A landscape with many peaks, sampled at points; each row gives a point and its height.
From any point a climber steps to the highest of the 2 points nearest to it. It stops when none of these is higher. Distance is the straight distance between rows; heights are no part of it.
Z_510 (h 596): [142 155 132  89 141 140 109 132 172 122 116  86 151 177 138 199  96 121
 101 194 137 126  83  89 173 151 127 119 125 103 109  61]
Z_476 (h 485): [146 103 119 108 161 136 101 139 152 153 105 146 161 171 148 150 121 134
 150 158 124 165  79 142 133 166 151 163 155  90 152  57]
Z_393 (h 158): [100 142 125  78 114 122 135 110 109 137  93  95 137 111 160 141 104 140
 174 175 145 109 177 130 139  66 123 150 108  99 129 105]
Z_410 (h 665): [ 98 181 126 109  85 113 128 122 117 113  97 131 170 137 127 128 127  89
 107 110 142  91 147 106 129 151 118  98 121 114  98 137]
Z_377 (h 319): [132 121 147 130 111 131 114  92  70  98 121  82  60  90 128 122  93 128
 143 141 130 122 193 119 145  56  86 144 103 184 136 173]
Z_183 (h 187): [150 121 166 117 176 155 129 110 132 173 178 145 100  74 126  76 169 158
 136 128 159 150 131 170  99 129 183  92 146 131 153 170]
Z_237 (h 520): [165 129 131  95 170 153  74 125 164 125 127 129 146 195 143 181 118 117
 122 169 115 153  51 119 147 177 157 140 157  96 157  52]
Z_392 (h 241): [126 146 149 126 173 153 127 112 131 147 179 156 110  95 105  99 183 133
 108  95 153 126 116 147 100 150 168  75 131 127 144 171]
Z_974 (h 570): [189  83 133 155 156 165 108 123 123 115 187 117  43  98 121 113 143 159
 129 142 109 181  89 145 147  99 128 152 146 192 163 176]
Z_779 (h 336): [187 123 186 135 105 129 115 111 142  94 121  98 165 119 202 140 121 110
 127 148 138 160 196 110 117 152 147 149 159 160 142 114]
Z_2 (h 721): [ 90 158  79 125 107 103 115 119  99 112  90 185 197 170 133 131 141  73
 113  73 100  79 103 113 125 152 117 126 127 106 153 104]
Z_945 (h 110): [112 176 142  89 133 139 115 102 136 106 123  86 114 138 126 154 112 109
 110 151 152  98 140  92 137 126 132  92 100 106 115 123]
Z_840 (h 727): [148 125  91 200  88  85 148 166 165 112 174 164 181 127 111 108 154 119
 106  44  95 115 109 121 112 157 115 110 160 173  96 178]
Z_911 (h 523): [ 78 118 101 127 145 120 149 137  97 151 134 126  71 128  73 112 121 133
 125 125 116 107 117 141 121  90  92 115  58  98 113 135]
Z_961 (h 706): [127 135  99 176 104  95 128 147 124  95 149 179 183 149 109 118 143  98
  97  44  80 100  98 115 111 161 105 111 151 169 121 159]
Z_565 (h 437): [ 90 141 122 103 168 137 118  95  92 120 154 131  67 116  89 110 150 113
 121 106 135  88 126 133 107  95 134  87  73 112 148 167]
Z_401 (h 359): [ 82 133 116 153 118 112 179 171 134 161 138 133 104 114  62 107 144 135
 100  89 139 102 115 132 115 133  93  87  81 101  63 153]
Z_635 (h 347): [138 127 141 166 130 114 104  79  85  68 149 147 126 115 125  99 144 103
 124  70 103  95 192 127 124  92 125 110 115 196 172 195]
Z_714 (h 134): [ 74 129  77 135 100  95 120 114  81  97  64 145 160 161 115 145 100  77
 158  88  94  71 174 118 134 103  78 138  89 117 126 106]
Z_481 (h 238): [154 137 156  83 142 139 114  88 120 131 125  60  89 134 178 162  81 144
 138 199 137 133 133 127 173  87 123 145 120 142 141 100]
Z_96 (h 600): [141 167 171 105 128 142 155 129 162 169 137  84 131  83 147 114 144 153
 118 152 194 136 158 122 122 149 161  90 144 115  82 142]
Z_209 (h 273): [200 104 180 138 156 157 110 120 151 121 172 151 134 113 151  98 176 130
 132 118 140 169 133 148  89 174 187 126 179 148 170 146]
Z_679 (h 447): [124  91 103 199 113 108 126 118 119  77 182 137  98 103  89 104 143 118
 118  64  89  95 157 139 121  83 104 108 114 192 148 211]
Z_95 (h 173): [120 134 120  74 133 129 131 109 110 149 101 104 126 127 176 147  97 165
 183 194 127 122 122 142 170  80 132 164 126  93 153  83]
Z_879 (h 675): [137 162 156  86 121 146 153 139 170 174 110  99 173  95 174 127 134 146
 146 173 177 137 155 135 127 147 160 114 159  85  93  98]
Z_795 (h 392): [141 105 137 177  85 110 182 179 179 140 129  90 118  98 104 123 117 175
 111 132 155 171 163 121 136 123 108 151 145 154  59 159]
Z_554 (h 299): [187 109 157 131 153 155 104 112 140 116 150 181 163 148 156 118 172 111
 135 105 123 171 112 151  81 187 173 137 182 143 185 126]
Z_85 (h 477): [124 125 123 155 156 135 129 164 173 144 149 124  88 148  54 150 140 154
  79 130 144 152  71 105 140 167 125 108 121 107  80 128]
Z_211 (h 314): [160 137 163 152 106 124 119 127 143  88 127  98 132 126 144 148 113 128
 103 136 137 150 180  93 128 143 127 138 145 170 127 135]
Z_28 (h 683): [109 120  96 109 100 107 125 139 134 115  61 140 204 168 181 169  91 126
 160 156 111 134 138 113 137 135 123 181 139  93 147  47]
Z_972 (h 661): [106  69  96 151 142 128 140 138 118 149 124 167 111 132 119 113 120 148
 131 123  92 145  97 153 123 108  89 163 123 146 149 118]
Z_537 (h 216): [145 131 139  87 154 135 105 107 128 130 122  73  81 164 149 182  81 150
 137 204 117 136  77 128 191  96 117 155 118 127 151  79]
Z_13 (h 293): [174 112 175 147 108 131 138 131 140 119 141  71  89  85 155 114 109 163
 125 164 161 171 182 116 134  97 128 159 142 181 118 167]
Z_967 (h 167): [100 196 132 115 101 118  96  78  70  82 110 147 147 139 115 118 140  57
 121  79 123  58 158  98 128 136 130  69 109 142 131 159]
Z_16 (h 518): [102  65  94 188 132 102 151 142 127  98 175 160  98  94  94  99 132 133
 126  70  64  87 122 157 104  93  89 121 125 184 146 189]
Z_998 (h 381): [120 127 129 167 151 141 138 164 166 148 181 136  75 110  46 120 170 156
  77 111 153 131  79 121 122 162 142  77 114 114  80 170]
Z_420 (h 370): [146  74 109 137 178 145  90 127 129 129 137 179 125 184 119 144 129 120
 121 122  94 163  60 146 121 160 139 160 147 134 184  88]
Z_215 (h 446): [ 83 137 112 158 105  86 181 163 113 154 127 132 133  95  89  89 139 123
 123  70 132  82 163 145 104 113  88  86  92 121  65 170]
Z_104 (h 280): [ 58 166  93 130 109 115 172 184 120 164 113 124 113 122  63 111 140 110
 105 108 136  84 103 120 128 142  99  84  65  53  63 115]
Z_609 (h 377): [194 110 188 111 139 143 123 103 134 143 135 122 126 100 206 107 135 147
 169 153 145 181 165 147  98 129 172 164 167 148 172 129]
Z_117 (h 146): [113 158 137  93  95 116 121  86 115 102  85  94 166 111 186 157  99 105
 153 155 141  93 219 109 136  90 124 135 125 120 120 100]
Z_753 (h 663): [130 126 122 108 112 121 127 140 159 131  81 110 182 157 169 167  90 133
 137 169 132 149 136 117 141 139 121 174 144 106 116  70]
Z_800 (h 728): [ 59 146  72 103 106 105 145 135  79 113  68 140 164 152 113 152 119 105
 154 123 106  66 140 113 139 107 118 133  85  49 142  76]
Z_660 (h 623): [103 156 120 123 122 122 144 125 124 132 118 150 154 125 116 111 145 103
 110  86 140 114 139 127 118 142 126 102 130 124 121 147]
Z_558 (h 723): [106 149 127  77 120 133 163 146 141 187 101 109 176  95 159 131 137 161
 177 168 168 112 146 139 132 115 162 128 138  56 108  88]
Z_260 (h 337): [157 121 158 167  95 115 149 144 163 107 134  84 110 100 115 131 121 149
  99 128 155 164 180 105 131 132 132 128 138 169  99 168]
Z_404 (h 749): [109 154  85 157 104  91 107 122 103  96 121 195 206 182 130 119 128  66
 101  46  77  81  89 102 114 175 108 122 148 153 138 135]
Z_425 (h 421): [187 116 168 102 152 142  96 106 145 122 127 109 132 154 182 155 110 128
 143 167 125 171 121 127 126 141 156 163 155 140 163  87]
Z_431 (h 130): [111 168 149  90 102 131 120 105 129 106 107  72 141 118 146 164 100 111
 124 167 157  96 185  92 147 109 119 103 103 104  87 113]
Z_6 (h 398): [191 100 169 106 131 141 102  91 124 125 121 123 127 123 220 131 116 135
 170 159 124 183 142 140 113 113 140 189 167 165 181 110]
Z_450 (h 193): [125 117 110 100 152 135 121 115 124 157 108 104  98 154 134 143  99 154
 159 187 110 141  83 143 168  99 122 157 116 109 149  94]
Z_93 (h 579): [114 155 123 142  99 104 151 135 118 143 123 172 191 112 148  92 158 106
 129  65 125 112 154 147 100 152 130 105 146 146 120 167]
Z_325 (h 703): [ 70 119  80 119  98 110 156 150 110 128  55 135 178 157 142 162 101 133
 160 150 105 110 145 116 146 105 108 166 107  67 135  62]
Z_934 (h 517): [149 183 179 101 137 152 129 120 160 147 163  88 115 102 122 128 152 142
  94 155 192 133 119 100 130 175 165  70 135 108  90 147]
Z_610 (h 355): [193 116 200 135 107 133 138 118 142 117 125 108 149  99 211 110 134 132
 154 149 151 174 202 131  94 124 154 163 171 159 145 141]
Z_563 (h 556): [180 148 148  94 154 150  82 121 171  98 132  97 145 196 159 203 105 110
  94 181 126 140  69  92 164 179 148 130 141 115 128  53]
Z_194 (h 634): [ 88 117 106 112 141 123 150 132 120 172 105 137 134 126 115 118 126 143
 151 138 129 119 125 140 126 109 123 140 111  88 133 106]
Z_788 (h 633): [111 150 108  97 114 134 129 149 161 125  92  96 180 171 154 190  90 131
 119 190 132 121 108  94 170 142 119 142 118  76  96  50]
Z_674 (h 549): [149  78 135 167 117 127 151 190 189 178 110 113 140 146 114 143  95 170
 128 163 129 205 101 138 147 159 115 179 165 124  71  96]
Z_501 (h 627): [129  99 134 137 124 134 152 169 163 186  99 132 154 126 142 117 116 164
 152 158 139 182 123 158 132 147 133 170 159 105  97  97]
Z_273 (h 82): [110 175 127  94 157 149 117 112 132 131 137 118 105 138 101 137 141 116
 105 135 151 105  92  98 126 145 143  87 108  90 127 120]
Z_256 (h 584): [ 73 141 103  93 141 125 154 137  95 162 117 109 103 114  98 115 127 136
 162 150 132 101 132 143 125  80 121 117  70  69 118 115]
Z_497 (h 553): [123 100 116 154 150 131 139 156 154 143 129 139 122 151  91 141 122 147
 101 129 127 158  87 129 130 149 118 141 135 122 112 110]
Z_881 (h 603): [128  98 116 146 129 122 134 140 144 121 111 145 138 148 122 132 105 137
 120 117 108 162 121 136 122 133 111 167 140 147 128 113]
Z_618 (h 449): [178  85 135 108 166 152  99 121 114 159 140 138 102 131 166 122 132 156
 167 159 125 187  85 177 143 127 144 177 168 145 167 110]
Z_968 (h 229): [177  98 162 148 168 166 113 123 136 144 199 161 101  83 133  78 187 157
 134 114 137 165 128 166  97 137 184 111 162 152 173 180]
Z_986 (h 743): [127  51  94 155 165 154 123 146 113 144 150 170  81 134 113 115 126 161
 126 136  74 165  55 155 139 121 100 163 139 149 151 118]
Z_648 (h 389): [121 104 120 164 139 122 102  89  86  64 177 159  74 108 102 105 147 109
 117  71  82  95 146 136 111  84 120 111  99 192 184 206]
Z_852 (h 682): [107 127 114 107 132 134 150 146 145 179  89 140 171 125 149 125 130 153
 161 155 142 141 131 149 131 134 146 149 143  75 130  85]
Z_339 (h 302): [131 144 145 151 143 144 141 144 154 138 176 133  95  95  82 106 172 148
  88 105 164 133 116 131 113 155 151  81 135 131 104 186]
Z_773 (h 697): [ 81 170 106  92  94 117 142 129 107 112  83 113 171 139 133 140 116  98
 137 129 138  80 149 104 140 128 117 115 115  83 110  99]
Z_832 (h 566): [158 159 131 189  62 109 153 167 177 117 168 117 129 115  81 117 156 131
  65  99 158 132 117  93 133 189 136  90 149 149  57 187]
Z_589 (h 261): [156 125 159 115 119 131 123 113 125 126 118  79 101 108 168 143  94 147
 137 174 139 158 153 122 150  92 117 163 132 166 130 127]
Z_657 (h 405): [159  95 126 122 169 145  88 111 124 121 138 152 104 161 138 130 116 131
 135 140 105 164  81 144 128 127 132 167 142 156 185 113]
Z_689 (h 587): [106  86 101 167 129 111 146 140 125 120 148 161 113 115 103 105 129 142
 121  89  95 124 129 155 108 103  92 132 120 166 130 161]
Z_466 (h 756): [ 67 155  66 107 106 116 142 132  92 129  78 178 184 157 120 132 145  99
 139 106 107  66 100 110 130 136 133 117 101  56 150  76]
Z_60 (h 345): [111 130 149  97 125 130 122  82  69 120 117  97  67  88 134 108 112 128
 162 136 143 107 190 136 128  54 107 125  87 148 144 164]
Z_170 (h 150): [ 81 167  99 105 112 109 109  88  75  90  87 144 154 140 122 135 128  69
 150  90 119  61 176 115 119 112 115  98 101 124 135 126]
Z_240 (h 195): [ 77 203 120 119  79 114 101 110  76 104 116 140 128 143  84 117 130  51
 105  92 137  40 128  92 127 141 120  64  86 100  87 145]
Z_27 (h 505): [198  79 152 138 159 157 106 127 120 133 177 138  82 107 149 108 143 154
 142 142 124 189 100 162 127 126 154 164 169 171 174 152]
Z_109 (h 320): [143 116 147 157 112 120 116  85  82  76 131 118  93  97 128 102 121 117
 135 104 121 117 212 121 126  76 115 130 116 192 159 183]
Z_932 (h 647): [160  64 109 157 168 164 109 140 118 119 180 147  47 122  95 123 136 160
 122 141  93 159  58 147 151 110 112 150 133 171 159 153]
Z_670 (h 340): [140  81  98 141 156 134  91 123 131 124 126 209 167 178 149 128 143 111
 130  97  83 147  81 159  94 170 138 157 156 134 193  89]
Z_664 (h 44): [102 164 137 105 153 130 129 134 137 141 144  78  69 128  67 145 128 140
 101 148 163 118  92 110 136 126 133  88  77  90  93 141]
Z_526 (h 231): [ 63 197 110 105  90 117 142 150  91 123 111 122 113 137  74 119 136  85
 120 112 147  59 116 103 129 132 119  74  66  63  69 114]
Z_77 (h 526): [103 128 118 160 114  96 161 140 102 138 135 156 162  90 123  85 156 118
 133  51 115  85 172 153  99 111 114  92 121 157 107 197]
Z_652 (h 653): [144 135 103 202  82 102 164 181 175 127 166 148 158 122  83 113 155 132
  81  68 127 124 101 117 128 174 119  99 157 156  64 175]
Z_760 (h 382): [ 94 132 131 117 140 125 130 100  78 121 146 116  57  89  96 102 123 120
 144 115 130  98 160 147 116  64 110 103  71 140 135 178]
Z_928 (h 463): [146  85 143 167 112 128 172 185 176 171 125  98 105 111 102 123 103 184
 130 162 144 193 129 139 146 119 104 172 152 145  60 133]
Z_30 (h 448): [148 134 143  99 162 146 109 120 153 138 126 120 133 142 149 141 120 136
 133 159 136 148 108 132 135 138 155 133 147 117 151  98]
Z_739 (h 318): [166 116 128 121 136 136  96 114 131  98 118 178 176 170 165 141 143  89
 130 102 105 158 111 139  94 181 150 153 168 146 185  94]

Call two points neighbours if one is among the 2 nearest of the other. Go from one point of each pair to the other, from neighbour to neighbour, staying as high as possible. Name the lowest point that can't be avoided.
Z_404 / Z_840 => Z_961
Z_558 / Z_466 => Z_211
Z_558 / Z_986 => Z_377
Z_466 / Z_404 => Z_2

Where does a climber stop that starts at each point below?
Z_170 => Z_466
Z_425 => Z_466
Z_392 => Z_986
Z_739 => Z_986
Z_109 => Z_986
Z_945 => Z_558
Z_589 => Z_558
Z_211 => Z_558
Z_215 => Z_466
Z_788 => Z_466
Z_60 => Z_558
